A landscape with many peaks, sampled at points; each row gives a point and its height.
A climber steps from a point to the highest of its 2 nearest points, and stops where none of them is higher. Distance is the straight distance between rows; heights are no part of it.
Veg: 108 111 112 127 95 85 108 109 121 119 93 89 93 116 99 107 126 100 90 93
 92 129 99 88 104 93 116 113 133  h=52.5
Kobem: 110 110 112 120 110 89 114 110 123 109 88 105 88 105 93 109 109 108 89
 86 82 119 100 79 124 112 109 115 136  h=55.6
lifub: 102 100 86 130 93 112 93 108 93 88 116 110 109 93 87 118 118 95 98 85
 104 109 94 79 115 95 102 88 83  h=54.9
Zazip: 119 65 108 104 102 83 107 103 112 105 85 98 127 107 121 92 80 103 92 89
 96 70 97 120 96 103 82 115 118  h=18.8
fet: 94 91 91 103 93 115 79 90 87 95 105 105 105 87 103 92 103 95 113 101 108
 90 92 102 101 102 87 82 74  h=49.4
tolol: 89 94 103 94 89 88 96 101 101 113 80 128 88 88 85 94 74 110 113 82 94 60
 98 101 110 102 95 94 105  h=15.6
rulak: 104 111 111 114 124 118 110 107 92 97 113 81 99 111 99 131 121 89 96 97
 108 137 99 86 104 112 115 118 91  h=50.6
tol: 100 81 88 118 111 110 113 111 95 129 112 90 116 117 110 108 110 93 96 89
 110 114 80 97 128 115 115 105 84  h=39.5
kem: 95 111 102 101 111 110 109 102 93 102 111 97 94 109 90 120 118 91 95 105
 102 123 92 93 115 115 119 95 84  h=47.4
zuto: 103 82 92 134 89 83 105 104 111 97 106 79 117 75 105 95 106 116 81 75
 113 99 102 108 135 85 103 97 105  h=46.8
nufef: 84 83 80 78 91 99 97 98 95 96 91 119 97 90 76 82 84 100 108 108 104 66
 96 120 99 84 100 103 79  h=25.6
sutas: 77 91 122 97 114 117 97 99 95 132 75 103 73 111 104 125 103 109 97 97
 118 103 110 106 109 116 109 124 113  h=41.8
lupaf: 119 98 112 78 111 108 99 112 98 96 106 98 109 121 117 102 92 100 108 112
 102 102 90 98 92 120 97 103 97  h=20.6
zapun: 102 117 112 92 98 92 90 81 110 90 92 119 77 96 87 99 102 109 90 107 75
 88 110 97 84 93 84 101 125  h=63.9
duve: 82 71 100 109 96 117 119 100 90 106 83 104 102 85 98 84 90 94 112 79 114
 76 88 118 121 76 109 98 83  h=25.2
lum: 99 92 106 103 111 125 72 86 92 79 94 116 103 75 91 114 105 99 109 103
 100 92 98 92 108 111 88 83 75  h=53.6
Rese: 124 122 89 90 96 107 104 93 97 84 125 84 126 103 120 94 91 81 123 84 90
 135 107 74 91 87 77 82 89  h=47.7
fam: 103 75 118 127 115 119 106 86 93 105 99 89 109 80 118 105 99 106 91 91
 114 111 98 114 97 107 101 116 88  h=75.3
Zer: 84 84 117 90 116 128 99 90 92 108 100 98 85 101 102 116 96 106 104 120
 107 107 104 114 74 106 106 126 84  h=12.4
rofen: 133 86 116 104 100 92 96 110 95 108 112 86 127 115 140 92 99 95 105 95
 105 99 98 109 78 98 88 106 112  h=26.3
lobi: 97 106 87 80 95 102 93 101 99 88 107 114 94 92 90 97 88 101 96 103 82 89
 95 84 112 107 80 68 90  h=47.6
Bisu: 118 85 107 92 93 101 86 104 107 116 94 114 100 111 119 96 89 101 116 95
 88 92 83 83 96 112 98 89 114  h=25.0
tove: 78 83 106 74 117 117 99 101 93 117 79 111 92 116 93 115 85 110 115 124
 107 90 101 115 80 118 111 129 93  h=13.6
mor: 107 81 98 127 95 100 82 103 94 112 104 92 128 96 125 94 122 90 112 85
 111 108 92 96 84 96 94 102 95  h=42.0
Neteg: 96 98 127 85 120 111 81 105 104 116 64 109 70 106 94 125 98 112 108 103
 93 91 107 87 101 129 98 108 128  h=71.0
sib: 101 91 101 85 91 80 118 119 107 132 96 88 111 129 110 82 92 102 101 93
 109 92 94 117 89 98 110 116 108  h=3.2
delo: 120 106 115 88 98 98 71 103 108 103 86 117 93 110 117 97 104 113 116 114
 89 90 102 88 59 95 91 114 123  h=65.3
tobep: 95 89 97 102 89 88 92 98 106 109 87 115 92 77 87 100 71 105 103 73 84 69
 91 85 131 111 91 85 105  h=15.0
zev: 101 98 118 102 119 114 124 106 94 107 109 78 104 115 117 114 97 102 85
 109 109 119 95 115 86 111 114 123 95  h=29.9
kori: 104 120 113 127 113 97 107 107 112 100 94 88 83 104 94 118 132 103 75
 102 100 126 109 90 104 96 114 118 117  h=49.1
Ton: 92 121 100 65 120 124 101 94 86 87 106 95 77 105 86 115 108 92 104 128
 104 118 104 98 85 114 117 100 80  h=53.7
Lize: 97 90 77 117 86 100 101 110 96 109 123 85 120 99 103 93 117 91 101 84
 112 110 94 97 118 94 100 84 81  h=56.6
gam: 105 94 101 92 98 89 118 100 96 98 107 91 123 103 110 96 87 99 81 104 111
 92 95 125 90 89 95 106 94  h=50.9
resef: 81 84 105 102 115 128 97 98 90 128 80 104 85 116 105 114 110 112 113 98
 113 108 96 98 107 119 113 120 87  h=42.4
muso: 84 119 98 88 80 79 99 97 104 98 128 113 83 113 86 72 99 99 103 111 77
 111 113 98 78 79 96 98 122  h=49.7
Zaf: 107 98 88 81 98 81 132 103 114 76 107 84 123 104 98 94 63 99 75 110 87
 83 110 116 120 101 81 101 107  h=31.4
Tas: 101 126 110 94 108 93 123 98 108 104 90 91 79 116 83 108 103 102 75 104
 88 109 103 95 105 112 117 105 116  h=65.8
vuf: 104 114 108 88 108 112 103 80 104 79 89 103 76 92 85 118 113 99 84 117
 96 94 117 106 98 101 99 91 99  h=50.5
Sege: 97 112 87 96 79 97 103 96 108 90 130 102 100 100 95 81 99 82 105 97 82
 114 102 74 100 99 95 70 104  h=72.3
lifa: 80 97 96 109 111 118 93 101 94 124 101 92 91 117 95 121 117 93 102 105
 106 121 91 92 114 124 118 111 90  h=45.2
duna: 97 104 126 111 119 106 106 105 103 113 83 87 84 105 101 126 122 101 79
 110 107 118 115 103 92 108 113 127 122  h=46.5
ponob: 100 105 108 101 78 68 80 98 107 127 101 120 92 120 99 74 101 116 108 101
 89 100 99 104 63 87 104 112 138  h=34.5
tuka: 109 73 81 104 92 99 104 103 102 106 112 90 117 89 117 80 86 91 99 80 99
 79 95 106 119 98 90 85 92  h=63.3
fipov: 118 86 109 113 116 86 131 123 114 95 102 64 115 104 119 99 95 111 73 85
 106 110 95 94 133 98 116 105 119  h=46.1
Sov: 105 105 102 74 88 92 79 94 103 78 93 120 103 100 92 92 100 110 113 136
 102 80 106 112 61 88 79 110 104  h=22.4
maku: 121 99 108 126 102 105 100 95 106 69 107 83 136 73 117 101 112 102 92 87
 113 117 110 87 111 85 83 92 108  h=38.6
poz: 124 92 98 87 95 85 122 111 109 97 108 84 120 120 112 95 84 98 88 98 97
 93 95 101 99 99 92 102 111  h=54.7
Laku: 93 95 95 123 93 103 88 89 99 88 85 109 96 66 76 109 107 107 88 89 95 83
 101 105 120 99 99 84 96  h=38.1
fusif: 117 100 127 85 108 95 116 109 99 102 101 83 109 118 122 104 99 101 85
 109 109 109 99 117 72 100 109 129 115  h=33.3
Tege: 89 96 99 132 85 73 104 97 113 107 87 89 106 71 88 105 102 109 80 72 108
 91 103 101 132 88 107 103 121  h=49.6
numu: 91 98 84 61 97 97 89 101 99 82 94 108 116 99 89 95 90 100 109 142 97 79
 102 117 70 99 82 108 88  h=23.6
gipa: 95 82 71 132 108 105 112 106 95 102 121 87 113 92 100 105 111 88 96 82
 114 108 92 88 143 100 102 89 74  h=52.2
Lupi: 109 100 111 101 116 100 128 105 92 94 124 65 117 110 120 103 94 94 74
 102 116 122 98 130 90 94 118 117 88  h=27.4
mula: 95 124 103 70 103 90 120 105 102 98 93 115 61 111 68 105 72 104 95 104
 80 91 95 96 111 125 115 92 108  h=61.8
Laga: 105 93 89 104 89 101 103 109 96 100 125 85 115 113 115 94 107 86 106 89
 99 117 92 75 114 109 105 76 85  h=62.7
sato: 109 88 115 82 111 101 85 102 103 105 79 124 100 102 105 109 80 108 110
 100 91 74 101 103 94 120 83 106 99  h=16.5
Seba: 97 98 77 83 95 103 119 112 98 94 129 93 115 100 101 88 76 86 96 101 91
 88 96 97 118 104 82 70 81  h=70.7
vure: 97 101 114 81 113 109 106 101 93 85 104 96 104 97 95 107 99 98 90 127
 106 95 111 130 82 103 96 123 95  h=46.3
Fabin: 101 102 98 129 82 83 77 83 102 96 98 104 105 73 109 94 126 104 85 97 106
 95 108 114 77 78 87 92 111  h=61.9
dizom: 102 66 110 133 109 118 89 92 91 105 98 101 116 83 130 94 116 106 110 87
 121 104 88 111 88 94 92 116 87  h=57.9
Fov: 116 128 102 95 119 117 94 92 89 80 104 95 95 97 106 109 115 82 118 105
 102 128 100 78 93 105 100 95 88  h=53.0
lerit: 122 87 97 84 99 104 101 110 103 115 113 91 110 128 121 94 90 94 114 97
 88 91 84 80 100 120 93 86 96  h=22.8
fep: 108 90 89 95 91 108 77 93 92 97 95 123 112 89 108 91 89 107 119 99 92 73
 93 91 94 102 77 77 86  h=51.7
tep: 62 88 95 108 101 120 86 90 93 131 68 118 80 98 85 92 112 103 121 102 126
 93 98 100 103 86 125 104 89  h=13.3
Loto: 86 90 101 111 110 112 100 93 96 108 74 104 91 78 83 113 94 104 99 86 106
 78 100 115 123 107 95 99 94  h=36.9
vuno: 109 108 117 95 84 67 94 107 113 117 110 103 86 132 109 70 108 110 99 102
 84 117 98 105 68 88 117 111 133  h=40.7
kofo: 112 87 121 104 123 126 82 100 101 101 88 114 95 96 111 130 106 102 113
 102 97 105 93 72 111 129 86 99 106  h=39.0
Punug: 96 103 91 109 79 88 88 110 106 128 103 106 97 124 99 97 126 93 113 101
 91 122 93 78 95 102 120 91 110  h=42.5
gif: 99 106 82 77 94 93 77 101 96 101 103 121 90 112 94 95 91 107 116 125 89
 88 104 94 70 102 105 97 101  h=20.0
Vema: 95 112 98 93 84 65 115 105 110 111 103 91 91 114 82 94 89 96 84 90 84
 107 102 94 113 104 117 89 122  h=45.7
Bilus: 111 97 106 106 103 107 95 100 108 94 94 107 103 94 98 112 103 101 97 90
 88 99 89 78 125 111 91 85 112  h=56.1
lafi: 97 83 88 74 112 112 115 107 86 96 116 99 112 119 105 92 74 99 123 127
 103 94 88 113 94 114 102 117 67  h=43.6
zof: 91 88 97 101 101 110 100 99 84 114 103 95 106 101 111 89 105 101 103 105
 120 96 99 127 76 85 112 118 84  h=8.4
dinon: 105 155 95 85 113 96 91 82 98 85 113 99 77 110 89 102 100 103 117 106 78
 118 113 83 79 101 80 104 93  h=23.8
putu: 82 92 76 130 112 109 112 94 89 98 112 92 108 74 86 105 109 95 86 89 115
 104 96 109 138 90 105 102 72  h=49.0
zez: 96 88 91 107 119 119 106 84 94 71 107 91 110 68 95 108 91 106 80 104 113
 96 102 120 123 95 90 91 83  h=62.2
mavi: 126 134 109 86 113 96 81 87 105 83 104 109 100 114 119 96 88 100 126 105
 76 110 109 84 60 93 69 114 111  h=25.8
basob: 105 128 109 100 99 93 101 85 110 91 105 102 77 101 92 95 99 98 87 97 74
 112 100 80 95 98 90 107 117  h=61.5
satu: 106 99 109 119 95 89 103 101 102 102 107 82 115 100 119 102 119 94 84
 100 111 111 93 115 92 90 110 102 101  h=45.9
vivul: 104 116 100 73 105 117 95 90 91 61 97 121 97 89 87 108 86 103 110 128 96
 79 107 102 87 109 79 91 85  h=63.8
dum: 104 80 102 129 109 90 121 117 112 116 99 73 114 108 107 110 104 110 87
 85 109 117 94 95 138 111 118 102 111  h=48.4
mopop: 105 82 92 114 98 102 98 103 100 112 97 102 113 97 104 97 99 99 100 90 95
 90 86 89 121 105 94 74 96  h=58.7
Zor: 98 116 99 77 85 78 109 104 106 107 114 105 88 124 90 77 90 97 98 103 81
 105 100 98 92 99 102 94 118  h=47.5
tuzo: 80 109 94 72 101 110 96 98 85 91 100 105 82 97 82 109 103 111 103 126
 106 94 106 109 80 102 110 96 79  h=51.1
zages: 88 106 90 133 76 69 109 103 110 115 103 89 90 92 77 98 107 96 82 80 107
 105 108 105 120 84 118 93 111  h=52.8
noso: 107 99 88 132 81 99 95 97 101 75 122 90 125 67 104 102 115 89 91 92 112
 116 107 93 105 73 85 78 104  h=35.0
reg: 84 91 95 107 104 105 119 99 96 121 103 83 100 109 101 96 103 94 99 91
 113 109 85 117 119 103 120 113 80  h=36.4
Lazo: 117 91 121 99 104 93 91 102 103 121 84 107 100 116 120 104 101 109 103
 91 93 92 97 98 85 108 101 109 124  h=27.6
Feda: 117 138 110 72 118 101 83 85 104 83 100 108 80 110 99 102 100 103 118
 117 83 107 108 84 69 106 86 112 107  h=24.6
pabu: 88 116 103 125 88 88 97 98 94 105 108 82 106 98 102 95 135 95 84 101 116
 115 108 116 83 79 112 111 98  h=43.8
kupur: 80 86 101 110 95 107 91 99 100 139 67 120 94 105 93 83 107 95 123 89 120
 91 94 89 112 101 119 108 96  h=14.9
zok: 104 104 88 60 87 85 119 115 106 95 109 104 107 132 88 91 71 93 105 121
 83 96 97 99 104 116 98 96 100  h=30.4
duzi: 88 97 120 92 101 98 99 100 101 106 68 112 93 87 87 111 96 115 94 112 109
 68 116 142 82 97 95 128 120  h=41.9
matu: 115 106 99 123 121 119 95 113 93 85 114 100 108 112 107 129 122 89 106
 92 104 137 95 70 113 105 111 109 91  h=55.0
zunu: 95 104 82 102 103 114 101 88 87 67 113 97 106 74 95 105 85 96 91 109 110
 92 102 105 117 97 78 74 81  h=59.6
Rogo: 111 79 105 134 101 98 87 97 110 80 87 101 118 61 106 106 102 117 84 85
 102 89 105 94 127 94 79 95 111  h=41.1
beze: 82 119 88 102 80 80 103 89 102 92 105 105 87 78 71 95 99 100 77 103 94
 96 114 112 105 88 101 85 99  h=29.2
bimom: 89 74 90 104 111 119 117 102 87 118 94 101 105 105 108 92 74 94 114 85
 97 87 91 101 130 113 106 96 82  h=13.4
buvim: 111 91 118 128 114 90 107 111 118 109 80 87 98 99 104 116 101 114 82 83
 93 102 98 85 131 113 115 107 139  h=57.6
til: 107 82 105 119 115 120 93 94 87 90 99 100 110 73 108 111 99 106 85 95
 111 91 102 115 110 104 89 96 87  h=66.3
fas: 86 110 78 139 81 90 89 95 101 84 115 108 113 70 88 104 123 98 84 89 98
 100 107 96 105 68 80 82 93  h=32.0
Bovo: 119 88 119 95 125 121 102 99 81 85 114 85 120 103 132 104 87 98 110 99
 117 123 96 118 76 107 96 114 90  h=21.7
rusu: 92 112 77 90 86 103 120 103 97 91 126 83 103 95 95 100 91 89 91 104 93
 108 98 99 121 105 99 69 77  h=72.9
zum: 104 97 120 94 97 92 83 104 107 113 69 113 93 104 102 105 99 118 101 109
 102 79 107 121 68 100 102 124 128  h=39.7
zar: 116 97 99 95 118 127 103 100 83 75 115 101 113 99 117 108 93 94 106 95
 103 113 88 85 116 116 86 85 87  h=36.7
Gunif: 90 89 74 112 77 85 107 96 112 95 104 95 109 68 85 90 77 100 90 80 99 76
 106 101 130 87 88 74 95  h=61.1
Bivu: 117 92 115 106 108 114 89 95 89 85 107 91 121 87 127 98 103 95 101 100
 118 113 106 125 75 89 99 113 97  h=26.0
topa: 100 99 104 131 77 93 69 89 107 92 93 121 100 70 94 106 139 103 101 88
 103 96 105 96 90 82 93 99 114  h=60.4
beram: 125 114 106 74 97 89 92 107 106 90 111 102 108 127 124 86 87 97 115 112
 82 104 101 86 63 97 71 114 107  h=27.5
tuvi: 109 105 97 67 90 90 102 112 109 86 110 105 110 124 103 81 80 102 115 122
 87 95 92 93 79 102 80 96 101  h=29.3
nore: 92 108 87 97 86 79 117 116 104 119 114 84 91 124 88 97 105 88 92 93 89
 119 91 91 117 111 124 88 100  h=44.0
kab: 90 106 104 98 110 119 86 84 97 75 90 117 81 74 80 122 110 97 95 113 93
 92 114 90 109 111 83 78 94  h=51.6
Tipa: 97 111 96 66 107 99 92 101 97 116 97 104 88 128 88 101 92 103 109 132
 100 104 98 100 80 109 118 104 101  h=18.6
zisis: 103 89 94 118 90 104 82 85 105 87 87 114 107 61 99 99 100 110 93 88 97
 70 105 107 114 90 79 79 103  h=39.3
Duti: 82 100 82 92 105 98 137 107 88 117 111 79 96 111 91 85 91 90 93 93 111
 101 95 124 113 95 121 102 73  h=34.4
nat: 98 104 108 135 107 115 94 101 91 96 108 100 96 87 101 130 135 94 96 95
 120 130 105 100 94 89 113 118 95  h=46.7
mume: 114 97 84 99 87 88 110 111 107 99 134 94 109 108 111 89 90 89 107 88 78
 117 93 68 118 111 90 74 103  h=68.0
guli: 102 98 92 73 92 78 104 118 106 123 93 97 102 135 95 87 84 104 115 117
 102 84 92 116 85 98 110 118 103  h=4.4
tun: 97 149 99 80 98 91 110 80 101 74 111 105 73 99 78 104 98 92 94 118 85
 104 120 93 89 95 90 102 97  h=23.0
molug: 128 87 106 113 99 97 89 101 99 93 113 81 124 105 135 90 114 90 105 85
 109 112 95 93 90 97 93 97 107  h=33.0
daped: 113 90 84 130 112 124 92 113 93 90 123 108 115 111 104 122 120 91 114 86
 108 123 86 71 116 104 106 86 85  h=61.6
balu: 100 102 105 131 94 101 85 111 92 103 110 96 113 112 106 120 145 96 104
 99 117 134 99 90 84 101 122 110 96  h=57.3
nari: 79 93 91 93 94 105 116 99 88 107 90 103 92 87 83 78 90 91 104 92 113 74
 99 128 116 75 107 99 81  h=26.9
Duroz: 119 127 94 98 98 107 89 92 98 82 106 99 107 103 116 93 112 93 120 94 93
 125 97 71 86 96 85 89 97  h=51.9
roko: 124 88 118 84 117 109 118 107 84 86 115 82 124 121 136 100 88 93 109 106
 105 113 91 97 81 112 97 117 102  h=18.2
kuzu: 86 92 87 99 105 107 130 102 91 103 111 84 98 88 95 92 71 95 84 99 102 94
 94 122 124 94 113 98 79  h=33.1
Kipef: 76 105 87 99 71 79 107 101 97 125 85 110 75 98 81 67 96 94 120 86 108 84
 99 103 104 76 120 91 99  h=67.9
Lusek: 110 95 90 68 91 88 137 115 108 76 112 95 117 117 97 92 57 92 96 112 76
 87 107 95 112 112 78 93 104  h=31.0
lineb: 104 94 109 100 97 88 110 111 107 141 87 87 97 127 111 97 99 103 106 87
 113 105 89 105 105 111 122 108 112  h=1.6
bakon: 109 72 102 129 105 97 97 92 107 84 100 85 129 72 118 92 97 116 86 80 113
 89 100 114 130 92 92 94 105  h=43.7
buzup: 101 90 113 111 114 87 107 104 115 109 75 95 95 93 99 113 73 113 86 79 97
 86 101 90 140 119 108 96 130  h=59.5
kuz: 117 105 107 77 125 122 118 93 89 70 117 87 113 102 110 102 77 87 106 109
 98 118 100 92 104 109 89 94 77  h=39.1
kug: 90 95 79 104 95 92 113 113 104 133 110 86 102 123 89 103 108 84 108 88
 103 111 83 88 135 109 119 95 82  h=42.1
ros: 82 117 73 111 65 77 117 104 101 121 109 83 97 100 80 80 105 86 89 86 111
 104 110 115 108 85 115 95 94  h=56.7
Kos: 96 110 104 110 85 98 78 89 107 87 97 122 87 88 95 96 122 101 96 100 88
 101 102 92 76 91 93 95 117  h=67.8
muz: 103 139 109 83 120 118 93 96 93 86 96 94 80 101 90 118 125 91 107 121 96
 123 116 81 92 110 105 107 90  h=56.0
ruzi: 87 107 92 85 100 95 83 100 98 124 83 125 65 104 78 103 98 110 119 107 96
 89 99 87 100 115 116 92 99  h=78.1
Salo: 101 97 97 78 116 110 121 99 88 80 120 92 110 116 105 106 76 91 95 120 96
 105 90 107 102 116 100 107 76  h=41.0
sefe: 121 107 117 77 108 110 71 96 104 84 89 118 107 103 115 101 95 100 126
 121 104 97 107 96 59 98 85 110 111  h=73.0
vete: 86 122 111 100 96 95 89 95 98 104 90 109 74 101 83 108 122 109 97 117 96
 107 109 99 87 105 115 98 106  h=60.7
sapas: 97 86 87 94 111 109 99 104 100 104 93 114 96 82 95 106 76 101 111 86 88
 74 90 87 144 122 95 72 86  h=14.6
gezur: 85 94 110 120 93 95 89 98 105 139 78 107 94 110 100 111 122 107 107 89
 113 109 98 97 103 106 113 119 115  h=34.9
fitot: 65 94 93 129 99 120 110 89 98 105 92 103 86 80 76 112 124 105 100 96 121
 101 105 119 113 88 115 119 72  h=34.1
buzo: 114 104 108 69 112 125 80 98 90 71 95 119 101 100 101 108 91 104 126 122
 97 91 107 98 73 100 80 99 91  h=66.9
karo: 111 90 127 87 106 91 104 112 114 112 78 97 104 115 112 106 97 105 83 110
 101 85 106 123 76 98 102 136 127  h=36.8
fedon: 100 90 86 96 108 93 127 101 102 83 107 78 109 91 102 96 70 104 71 101
 103 89 106 118 129 98 101 91 99  h=31.9
Gefav: 102 92 94 95 87 99 75 89 106 84 107 131 109 96 106 85 86 100 121 91 72
 81 93 79 103 104 63 73 112  h=55.1
falu: 123 108 105 108 103 101 118 101 99 74 116 79 130 86 129 88 94 96 89 95
 112 111 106 102 98 78 83 90 103  h=42.2
muner: 77 113 81 93 84 91 110 95 88 103 93 104 82 84 69 92 95 98 88 96 104 75
 113 133 103 85 112 98 86  h=28.1
Sota: 84 75 90 118 79 106 103 99 94 115 82 116 101 79 96 70 110 94 115 77 117
 73 96 112 106 78 101 84 90  h=22.6
zoz: 91 106 82 116 91 108 78 112 92 100 118 116 94 107 83 117 135 94 109 102
 109 117 96 79 107 101 122 87 84  h=49.8
dodor: 85 126 104 83 103 85 106 104 101 102 90 112 64 115 69 104 103 102 95 116
 82 111 104 97 102 110 116 99 111  h=63.6
bis: 101 111 118 93 121 101 123 102 115 95 82 87 79 98 85 124 92 107 76 108
 89 107 118 100 112 113 108 111 122  h=67.6
kabo: 106 103 111 123 91 101 74 106 101 114 97 104 101 105 110 110 135 103 110
 100 109 126 96 79 80 101 108 110 115  h=74.5
Napog: 89 102 124 111 105 98 105 107 106 123 72 91 87 104 94 123 103 109 83 93
 109 100 111 112 105 112 112 121 127  h=44.2
vop: 103 89 92 93 103 103 116 100 97 110 93 102 97 102 90 98 68 93 102 84 97
 76 91 103 128 115 100 86 87  h=14.1
robi: 93 116 97 96 95 95 84 81 102 80 103 125 86 98 93 80 97 105 107 95 72 92
 108 90 92 86 67 87 126  h=62.0
kagir: 115 81 111 89 105 96 96 105 105 92 86 106 115 102 110 103 80 107 94 102
 91 70 98 115 94 96 85 106 113  h=17.5
Dubug: 105 108 103 104 119 127 92 80 84 58 103 99 106 75 100 116 94 92 97 104
 102 102 108 89 111 101 74 81 81  h=56.8
Sovip: 98 112 88 73 83 91 80 96 97 84 105 125 102 99 94 84 91 103 118 124 83 83
 108 97 58 81 82 89 103  h=21.2
bazi: 93 89 107 101 91 95 94 97 101 134 73 116 90 107 99 87 89 107 120 83 107
 77 98 101 106 102 108 105 109  h=16.9
Lerud: 106 93 122 108 130 118 111 98 104 72 99 86 100 83 101 116 92 104 74 111
 105 105 108 98 122 113 94 107 102  h=42.6
kaz: 126 117 94 94 98 107 118 105 102 73 125 74 132 94 127 88 81 86 107 91 96
 119 113 96 93 76 69 88 98  h=44.9
fusa: 114 119 109 98 82 80 104 111 105 106 112 90 96 124 106 92 110 98 83 108
 98 117 105 105 79 87 105 110 121  h=47.8
senoz: 106 101 114 108 87 80 79 95 107 119 83 114 95 110 105 91 112 109 100 98
 83 100 97 101 85 98 100 100 131  h=30.3
Luv: 83 108 91 78 106 94 87 107 101 135 80 100 84 126 91 96 102 108 118 116
 109 100 97 99 84 111 131 105 97  h=17.4
Lar: 108 115 121 88 121 105 101 100 110 98 72 108 74 103 98 120 95 109 89 107
 79 95 107 96 103 114 101 114 125  h=69.0
Lugol: 71 110 94 114 102 105 91 92 95 109 94 93 85 92 80 113 133 100 92 111 119
 110 114 113 94 97 121 113 81  h=31.6
did: 113 71 108 114 105 89 101 106 106 114 101 90 124 108 131 92 96 104 95 86
 111 87 98 118 98 95 95 110 107  h=21.3
vuz: 91 92 87 67 92 99 102 107 96 98 98 114 98 102 87 88 77 103 107 124 94 79
 95 117 90 106 91 108 78  h=24.5
lomed: 111 95 120 104 123 122 99 95 107 97 92 97 96 91 106 123 110 98 94 103
 104 107 102 88 105 116 97 111 109  h=40.8
zetig: 87 80 92 92 114 128 116 92 88 116 100 103 98 113 106 102 88 110 122 97
 103 95 82 93 113 123 111 104 64  h=12.3
rem: 70 100 103 109 110 124 104 86 93 110 78 105 78 81 76 110 102 102 98 96
 108 86 110 125 119 96 112 108 83  h=35.9
Robu: 82 85 110 84 100 99 105 98 96 98 83 102 103 89 91 102 90 105 97 131 105
 83 103 143 78 97 95 137 100  h=43.9
bor: 88 116 78 78 80 93 111 103 106 98 129 101 86 110 84 92 94 86 99 96 80
 109 97 83 118 112 107 70 92  h=75.5
Lovo: 78 98 83 109 66 87 115 101 103 126 96 98 94 101 86 76 107 88 105 72 112
 92 97 104 112 76 120 98 89  h=61.7
Rukar: 92 92 93 131 83 98 103 93 93 123 108 83 114 93 111 91 132 94 99 90 122
 104 95 127 92 77 115 112 80  h=36.2
pitil: 109 120 89 77 89 106 97 95 93 79 120 97 106 100 106 92 94 88 111 110 98
 107 104 96 76 85 84 83 89  h=57.0
Vomab: 107 90 112 119 122 102 119 112 113 79 99 72 108 86 117 110 101 106 77 97
 111 108 103 97 130 106 109 105 110  h=44.3
Dize: 87 103 90 80 97 104 94 97 94 95 102 100 88 99 86 101 95 100 90 106 94 90
 100 107 108 109 105 83 82  h=48.9
pazu: 116 121 116 129 91 86 92 104 113 104 104 98 97 108 111 103 133 101 99 92
 93 128 100 84 82 85 99 119 127  h=58.4
vedo: 80 96 69 96 79 96 115 106 107 100 109 97 99 79 91 76 82 91 95 83 101 82
 107 113 118 80 89 78 84  h=59.3
tovu: 111 105 96 119 108 97 109 105 112 83 106 88 113 98 108 103 107 96 94 92
 95 113 94 68 126 101 92 91 107  h=54.0
rivat: 96 88 83 114 99 90 107 104 113 89 104 95 105 66 99 95 73 111 87 76 94 78
 100 92 156 99 94 74 99  h=62.6
Voluz: 99 80 89 82 99 95 120 108 92 108 117 89 122 115 112 89 80 95 107 108 104
 92 88 118 95 103 100 113 78  h=46.9
ziso: 94 123 98 86 92 78 84 92 106 88 103 118 76 113 85 85 111 105 107 124 82
 106 114 101 55 83 107 102 118  h=52.4
tagan: 103 102 98 79 99 106 97 88 89 72 109 104 109 88 98 105 92 90 104 122 107
 88 105 108 89 97 81 80 81  h=60.9
vigab: 121 117 112 93 112 87 114 99 112 87 106 101 97 111 117 92 89 99 92 94 76
 107 97 72 101 106 90 108 124  h=58.9
lado: 98 103 106 109 89 87 85 112 103 139 82 113 86 125 98 106 119 101 114 95
 96 115 92 77 107 116 116 109 117  h=38.5
diper: 118 89 118 128 111 124 74 102 91 89 100 103 111 80 114 118 134 96 106 91
 121 124 103 99 84 99 101 113 99  h=38.7
Fof: 92 83 101 116 77 90 95 98 106 126 75 111 96 97 105 72 101 102 123 74 110
 75 100 100 103 78 104 101 104  h=19.3
navir: 97 113 121 84 119 115 95 91 97 79 93 98 83 89 90 115 113 100 95 125 105
 101 116 111 73 99 100 114 100  h=48.6
Reb: 114 123 101 77 96 89 109 107 96 88 113 94 101 117 112 90 99 93 97 116
 101 114 104 110 71 88 100 98 103  h=52.9
Dazeg: 87 101 78 68 95 85 113 111 98 114 110 93 98 124 93 79 86 94 106 124 106
 92 97 120 80 90 108 110 90  h=5.4
pazo: 100 80 104 84 115 109 81 99 92 109 80 116 104 106 106 102 87 111 122 111
 107 77 94 110 76 110 97 120 96  h=15.1
masav: 104 98 109 107 94 98 75 89 108 96 109 128 96 110 99 84 95 100 107 88 71
 96 91 80 95 97 86 87 123  h=58.6
baler: 84 93 98 100 109 127 95 87 81 105 107 97 98 90 114 99 105 104 110 110
 113 114 97 120 78 100 117 118 68  h=10.5
tido: 100 84 75 91 88 100 101 104 101 91 119 107 125 93 105 83 76 97 105 87 92
 75 102 102 106 99 72 70 90  h=67.7
Figu: 79 108 82 94 82 87 92 97 104 129 86 115 76 109 73 83 94 105 124 94 100
 90 96 93 102 101 119 96 101  h=73.8
feg: 91 101 79 91 86 91 102 102 97 114 102 91 101 104 98 79 101 99 99 109 108
 90 101 125 79 74 108 106 88  h=6.5
Baf: 110 94 100 121 101 85 108 105 110 101 105 84 116 107 104 107 116 98 83
 88 98 113 96 89 117 105 109 94 109  h=51.4
Buse: 99 97 100 107 106 79 119 107 114 92 88 92 101 82 93 99 68 114 76 74 101
 84 98 99 140 107 106 91 111  h=61.0
Pag: 88 112 86 108 87 89 84 100 97 115 109 117 83 114 76 108 125 101 107 99
 94 113 94 76 104 101 117 92 99  h=46.0
femiv: 93 113 105 91 111 116 94 99 100 94 91 105 71 96 75 123 134 102 98 114 97
 118 108 78 94 114 106 97 98  h=58.0
rul: 108 121 110 91 94 84 77 90 106 101 97 116 85 117 107 82 104 111 107 120
 94 111 100 87 54 87 103 110 120  h=57.4
fom: 85 118 83 110 78 94 100 90 98 84 115 99 107 73 85 98 111 93 81 97 97 104
 107 104 107 84 91 72 82  h=30.2
leg: 116 99 99 85 106 90 120 102 114 88 106 99 103 109 109 93 71 106 86 93 82
 95 97 87 115 110 90 89 119  h=57.1
nufe: 120 89 113 120 105 123 77 88 83 85 111 86 127 74 126 106 115 102 109 91
 121 130 101 111 81 90 85 105 97  h=31.1
Gug: 97 103 112 84 102 104 79 101 102 114 74 128 73 116 95 107 95 110 119 107
 82 101 90 81 101 124 111 98 123  h=74.0
Vogi: 92 104 110 128 84 92 81 94 94 102 93 92 109 76 102 100 139 102 90 106
 123 101 112 119 69 73 101 108 99  h=52.0

Where does a climber stop that starts at each point below?
zev => lum
lomed => bor
guli => fam
satu => bor
mavi => sefe
lupaf => sefe
fitot => ruzi

Call two points neighbours if one is among the 2 nearest of the other. Go from one point of each pair to the other, from neighbour to neighbour, staying as high as possible. Name the lowest point that can't be avoided.
lum, zapun => fet
daped, ruzi => nari
fam, sefe => tun
Fabin, zapun => topa
rivat, kabo => Veg
kabo, daped => sutas
